Each row is a point on a landscape with many peaks, with its height.
A climber steps from a point to the highest of its 2 nearest points, and stops where none of them is higher. Distance is the straight distance between rows; heights are no part of it.
J214: [103 115 97 141 150 134 133 126 113 153 123 142 139 120 144 128 88 116 136 133 98]  (h 375)
J930: [137 111 100 169 129 151 107 137 111 138 161 145 147 105 163 120 129 109 136 162 56]  (h 447)
J384: [89 155 174 102 123 117 101 89 185 126 83 117 150 135 134 110 150 160 121 73 159]  (h 206)
J19: [107 148 157 82 119 111 99 71 150 153 103 119 154 133 125 118 124 143 132 86 187]  (h 222)
J101: [106 149 144 155 126 130 118 103 139 133 109 161 140 107 91 135 137 76 132 112 127]  (h 385)
J489: [147 133 98 116 133 117 120 105 115 122 137 146 141 125 138 95 124 143 110 94 105]  (h 318)
J394: [107 145 176 125 135 104 77 128 121 152 151 123 139 124 119 144 156 153 171 152 131]  (h 31)
J185: [121 161 67 149 133 114 113 113 133 162 122 151 157 118 126 153 132 107 154 106 95]  (h 331)
J63: [107 154 107 152 183 147 132 182 141 119 98 131 132 99 170 130 109 134 88 94 138]  (h 158)
J920: [133 83 113 121 144 137 149 136 130 103 150 132 129 126 121 160 86 113 120 159 139]  (h 632)
J492: [178 106 110 117 119 127 167 107 107 98 150 107 145 139 163 119 149 127 81 161 156]  (h 607)
J79: [181 120 83 128 101 170 163 136 74 143 152 125 127 152 134 119 109 145 140 165 87]  (h 446)
J137: [107 125 156 134 99 137 137 145 208 85 111 131 116 155 99 157 118 125 115 111 162]  (h 260)
J23: [114 115 174 96 117 130 147 141 152 116 140 82 135 154 154 143 147 166 115 179 181]  (h 303)
J573: [121 94 125 141 137 132 148 137 124 143 100 119 110 129 153 139 151 111 61 139 140]  (h 130)
J374: [119 135 107 104 111 97 121 130 123 139 89 112 83 117 139 138 164 151 117 88 144]  (h 228)
J865: [139 103 70 124 104 129 141 120 126 101 139 145 108 99 98 154 122 99 152 128 78]  (h 290)
J809: [156 136 93 83 139 110 146 104 109 122 156 128 151 104 111 122 116 99 120 135 163]  (h 431)
J812: [156 136 95 162 118 124 116 132 152 154 106 155 128 163 98 139 105 95 143 97 111]  (h 384)
J617: [103 145 135 174 132 123 134 139 195 116 118 129 141 145 158 126 104 102 112 108 145]  (h 321)
J130: [126 108 135 134 160 109 132 121 139 117 125 115 122 159 82 128 143 96 162 124 76]  (h 354)
J989: [96 145 107 141 138 129 140 132 151 83 111 152 126 94 131 156 103 137 147 83 134]  (h 243)
J217: [96 161 148 88 112 91 117 111 131 152 117 105 110 118 139 108 119 149 147 103 188]  (h 240)
J430: [108 128 157 136 116 120 127 113 151 108 161 118 142 95 140 130 157 94 105 170 153]  (h 319)
J85: [154 119 125 98 164 115 119 146 101 122 159 113 146 154 140 144 130 189 137 125 127]  (h 88)
J826: [142 139 175 154 134 143 112 167 143 76 171 124 116 119 127 102 127 145 143 133 104]  (h 486)
J84: [138 113 130 100 158 105 102 96 109 166 102 106 154 149 155 130 188 157 111 120 123]  (h 122)
J888: [127 109 110 96 128 88 113 118 156 125 103 89 118 138 176 147 171 168 109 112 147]  (h 249)
J105: [111 107 122 143 98 119 110 141 144 124 129 146 106 116 132 179 123 135 128 132 143]  (h 645)
J219: [179 134 116 123 104 143 127 130 106 144 123 152 121 120 89 113 148 104 94 129 141]  (h 487)
J895: [85 142 149 155 94 106 112 109 159 163 115 131 119 136 147 136 107 105 141 133 168]  (h 45)
J616: [114 131 160 131 90 124 126 130 113 136 151 117 103 92 132 141 152 108 128 180 167]  (h 342)
J684: [139 126 123 142 110 179 129 158 93 174 159 136 123 125 103 134 93 113 176 180 87]  (h 276)
J125: [101 100 180 110 112 125 167 83 154 75 132 97 127 151 147 83 147 152 122 149 124]  (h 210)
J518: [78 123 145 101 133 120 142 169 179 102 131 100 117 138 136 163 97 160 130 122 168]  (h 351)
J994: [133 120 147 119 132 117 148 105 113 120 136 112 112 159 98 96 131 125 164 133 96]  (h 324)
J755: [108 114 160 111 135 142 142 177 161 110 143 99 118 140 139 141 126 160 96 147 168]  (h 323)
J593: [121 98 100 167 104 149 99 139 130 119 138 172 128 90 145 174 112 123 119 147 103]  (h 554)
J92: [128 138 101 137 139 131 133 176 146 104 124 121 113 94 174 128 127 140 72 112 147]  (h 149)
J69: [90 105 177 124 110 134 155 137 193 90 130 110 117 164 117 113 105 137 120 136 144]  (h 242)
J139: [141 138 121 130 134 181 108 153 112 163 138 175 149 124 78 128 82 126 151 148 85]  (h 300)
J115: [157 93 152 151 99 124 106 115 123 154 99 123 108 167 128 139 187 141 109 153 116]  (h 62)
J519: [129 111 153 144 98 160 152 135 72 151 147 126 102 136 110 126 114 123 167 175 106]  (h 259)
J523: [141 150 79 155 86 130 99 138 133 130 143 163 122 101 140 126 81 130 172 116 110]  (h 484)
J213: [137 104 183 150 94 141 120 129 144 135 116 126 105 159 131 128 159 139 96 155 146]  (h 57)
J100: [165 97 130 104 148 132 163 122 124 95 158 112 148 149 129 136 111 128 101 158 162]  (h 547)
J251: [114 140 123 114 152 105 128 177 157 115 108 103 92 138 113 158 110 143 147 92 161]  (h 391)
J259: [163 133 161 107 156 125 156 117 84 106 133 89 148 135 119 126 197 124 123 173 136]  (h 485)
J878: [124 93 160 103 135 101 137 101 172 115 102 76 120 166 137 120 155 149 142 150 137]  (h 262)
J268: [147 160 77 111 136 107 121 149 121 195 129 120 127 145 99 140 109 118 159 119 132]  (h 336)
J126: [172 151 174 149 116 158 128 170 97 99 169 117 122 115 138 105 153 136 124 159 134]  (h 442)
J417: [148 122 142 118 130 103 119 117 141 88 138 119 115 121 90 133 182 98 145 134 105]  (h 399)
J896: [142 124 90 121 137 104 133 115 144 123 100 129 131 146 143 133 132 124 94 80 139]  (h 289)
J230: [157 135 103 70 156 126 155 108 77 127 161 119 162 127 126 111 100 146 136 130 151]  (h 387)
J237: [80 132 154 95 97 101 125 112 183 133 106 92 118 145 155 119 118 160 134 122 179]  (h 261)
J701: [131 137 180 128 117 117 139 85 120 80 162 111 136 133 144 73 151 143 141 149 116]  (h 196)
J714: [140 102 152 123 105 134 162 115 79 143 123 105 105 174 120 137 127 140 148 173 138]  (h 246)
J200: [76 157 174 145 125 97 86 116 150 161 128 123 136 119 150 133 140 132 154 138 150]  (h 39)
J581: [135 100 181 78 144 121 137 114 149 123 107 95 127 172 106 136 134 167 132 135 165]  (h 241)
J837: [119 134 94 124 140 175 111 117 116 143 111 193 164 103 91 150 71 122 139 124 111]  (h 325)
J127: [173 149 78 135 76 141 129 128 115 161 114 152 103 113 109 94 127 97 114 113 113]  (h 444)
J541: [133 109 99 119 183 124 117 128 101 158 141 129 177 126 153 155 146 130 87 132 114]  (h 288)
J333: [89 166 130 142 125 127 137 130 208 104 105 125 159 145 162 133 117 141 112 73 167]  (h 304)
J546: [106 161 104 166 142 92 106 99 148 151 119 137 160 112 148 143 153 87 144 116 121]  (h 355)
J52: [149 148 150 106 147 124 157 120 83 134 144 94 139 127 122 100 150 107 123 163 163]  (h 527)
J486: [121 149 103 106 114 106 118 96 121 143 151 146 139 129 107 116 82 131 180 114 122]  (h 187)
J692: [107 158 119 110 138 119 111 123 135 101 150 151 156 79 125 149 95 135 140 104 161]  (h 223)
J796: [146 133 140 130 147 155 160 145 86 113 144 121 111 133 97 82 125 122 158 139 74]  (h 326)
J487: [105 128 161 135 159 109 122 97 124 106 153 115 152 119 158 88 165 127 131 142 89]  (h 182)
J875: [160 163 147 127 139 124 112 149 138 123 121 133 121 127 81 116 145 102 114 102 150]  (h 548)
J660: [87 121 134 122 131 109 141 84 171 90 140 130 166 96 134 155 129 85 118 132 148]  (h 293)
J893: [141 131 144 153 115 104 117 138 135 140 150 98 115 149 175 106 142 128 140 155 136]  (h 491)
J233: [142 136 126 105 165 137 154 120 91 136 151 127 163 101 107 113 124 79 115 170 156]  (h 481)
J197: [149 115 128 134 131 121 150 121 117 113 152 102 134 154 188 108 133 156 101 150 135]  (h 546)
J452: [119 130 130 143 114 124 115 121 102 109 156 133 116 87 130 105 175 120 148 137 60]  (h 155)
J545: [130 110 112 85 131 104 130 76 121 150 123 126 145 171 108 123 102 143 151 103 128]  (h 167)
J229: [117 117 143 96 178 120 89 119 128 148 104 114 160 155 131 151 156 178 116 80 123]  (h 111)
J670: [159 116 116 103 130 118 123 129 84 175 144 115 145 180 137 152 119 174 145 148 142]  (h 78)
J178: [128 122 108 172 114 147 129 122 131 161 89 159 123 130 99 143 139 77 115 119 95]  (h 417)
J921: [140 146 95 132 55 124 114 121 110 169 133 149 101 98 107 126 136 102 151 130 118]  (h 407)
J644: [98 174 127 159 101 131 121 137 127 125 98 151 87 97 105 126 132 113 167 85 117]  (h 199)
J146: [161 139 88 85 153 126 145 102 84 119 156 126 158 127 129 86 132 150 129 111 93]  (h 350)
J236: [117 137 108 155 142 119 105 100 126 149 146 151 183 92 159 139 142 94 96 145 123]  (h 329)
J689: [170 103 136 119 101 114 102 110 113 171 114 126 132 180 144 148 154 170 119 149 153]  (h 69)
J439: [139 119 116 158 105 170 103 146 96 127 142 169 126 75 146 124 135 126 114 158 87]  (h 494)
J769: [130 128 116 114 86 101 129 117 105 164 136 119 97 123 122 132 127 111 153 154 159]  (h 371)
J982: [167 134 89 103 149 113 134 156 101 168 117 113 116 164 113 121 132 146 124 106 124]  (h 370)
J34: [146 107 121 153 74 136 119 110 140 106 156 153 115 117 103 132 112 88 165 136 91]  (h 322)
J594: [118 131 126 148 112 145 114 96 132 126 133 180 148 109 78 137 100 100 153 124 96]  (h 357)
J395: [97 122 166 158 85 127 125 127 181 144 116 121 119 141 156 124 143 111 90 152 164]  (h 51)
J387: [139 136 137 134 144 102 117 157 144 124 136 106 108 156 132 118 119 142 146 119 134]  (h 440)
J124: [190 148 118 125 103 135 125 139 108 123 167 135 131 126 136 97 108 132 119 144 166]  (h 356)
J613: [133 99 118 133 165 143 159 153 99 109 125 114 104 138 132 104 115 143 116 124 84]  (h 353)
J68: [113 122 149 99 179 128 116 137 131 114 139 118 155 125 133 138 125 167 112 99 138]  (h 100)
J96: [158 89 104 119 125 183 165 126 78 106 143 146 131 125 118 117 88 132 125 173 100]  (h 492)
J232: [124 135 136 105 96 121 132 134 212 96 103 114 138 159 137 126 129 154 97 88 173]  (h 282)
J203: [116 171 94 104 126 128 110 117 105 132 137 163 143 79 111 120 91 134 159 102 133]  (h 205)
J225: [180 94 83 111 127 139 161 137 93 142 129 123 116 170 120 132 127 143 113 137 107]  (h 408)
J985: [90 103 121 135 164 120 147 136 136 116 115 118 114 141 146 132 93 139 126 104 106]  (h 388)
J319: [125 133 130 153 95 132 102 156 136 112 153 146 102 107 126 147 88 137 161 131 130]  (h 553)
J282: [108 120 93 135 117 111 136 113 143 88 107 145 110 101 107 179 150 109 148 100 111]  (h 263)
J434: [137 97 127 104 131 168 146 114 91 126 123 164 136 115 101 130 99 131 98 144 123]  (h 450)
J38: [126 126 162 157 144 170 110 173 119 101 143 152 109 105 98 115 107 125 153 131 83]  (h 549)
J610: [130 111 121 136 135 154 138 127 136 106 101 165 129 121 104 143 100 108 97 106 130]  (h 413)
J44: [153 108 84 133 122 130 138 148 101 127 121 127 103 108 162 122 143 130 78 129 123]  (h 139)
J18: [178 152 129 148 104 151 151 167 77 122 147 107 96 120 152 79 139 131 128 147 122]  (h 414)
J152: [100 158 110 151 162 142 135 168 121 148 110 127 123 90 168 108 81 112 110 128 152]  (h 166)
J425: [125 103 175 106 131 137 150 115 100 145 116 119 116 168 103 123 113 143 123 140 161]  (h 234)
J73: [129 120 149 156 120 173 125 167 120 125 112 153 93 108 70 129 109 87 148 132 95]  (h 497)
J7: [96 116 119 146 158 124 109 109 128 167 110 137 166 117 171 160 149 116 73 122 131]  (h 308)
J562: [101 163 139 140 91 107 111 138 150 115 89 128 80 106 132 127 157 146 130 84 145]  (h 213)
J947: [123 119 132 107 160 138 126 120 120 121 104 158 136 137 80 146 105 135 123 77 115]  (h 439)
J280: [78 99 165 89 117 113 148 113 165 129 112 68 124 149 170 122 145 172 130 164 158]  (h 284)
J414: [129 125 58 166 130 148 108 132 129 147 134 160 155 107 170 125 90 106 140 142 70]  (h 409)
J436: [139 152 105 157 147 173 124 174 124 150 105 148 119 108 89 118 115 82 143 126 82]  (h 456)
J29: [97 150 165 149 162 116 113 128 128 110 135 131 128 94 125 98 170 115 133 119 90]  (h 169)
J820: [117 119 160 112 137 122 118 85 168 117 95 131 150 155 124 111 136 141 95 79 139]  (h 192)
J783: [72 164 142 159 147 124 124 151 129 155 113 124 110 102 144 122 104 116 144 114 141]  (h 176)
J938: [150 119 117 121 128 125 123 117 73 160 124 119 136 142 159 130 190 171 103 140 105]  (h 131)
J279: [140 109 131 115 150 154 168 154 97 102 148 123 116 111 111 122 91 110 136 171 132]  (h 551)
J542: [138 133 106 128 126 111 108 115 94 149 147 124 133 118 137 116 194 140 133 134 72]  (h 142)
J216: [133 145 162 93 144 125 119 130 130 116 112 140 120 137 59 131 124 130 138 86 152]  (h 488)
J884: [93 172 146 145 114 112 113 122 116 155 132 133 112 99 112 100 115 102 171 124 130]  (h 186)
J58: [115 124 103 112 157 109 127 135 171 105 105 108 141 128 163 175 155 146 92 83 148]  (h 269)
J299: [139 113 159 106 162 116 122 117 130 102 122 112 142 129 112 136 199 131 105 137 118]  (h 443)
J599: [128 140 87 180 144 126 121 134 157 154 87 157 143 166 124 181 117 110 138 88 128]  (h 359)
J450: [106 140 117 187 164 138 139 159 168 126 83 139 130 153 142 160 107 118 122 84 131]  (h 341)
J496: [97 99 168 131 119 133 166 111 148 79 148 113 103 136 130 99 107 124 133 148 115]  (h 225)
J194: [200 142 101 144 97 147 128 178 109 138 149 121 97 130 137 93 108 114 140 135 126]  (h 386)

Call two points neighbours if one is among the 2 nearest of the other. Go from one point of each pair to the other, from neighbour to neighbour, staying as high as possible. Name the lowest point that can't be avoided.
J875, J920 => J610
J920, J492 => J100
J105, J985 => J214
J105, J52 => J994

Two climbers start at each pair of points below. Name the first point that both come to, or write none.
J115, J714 => J178
J486, J217 => none
J425, J878 => none
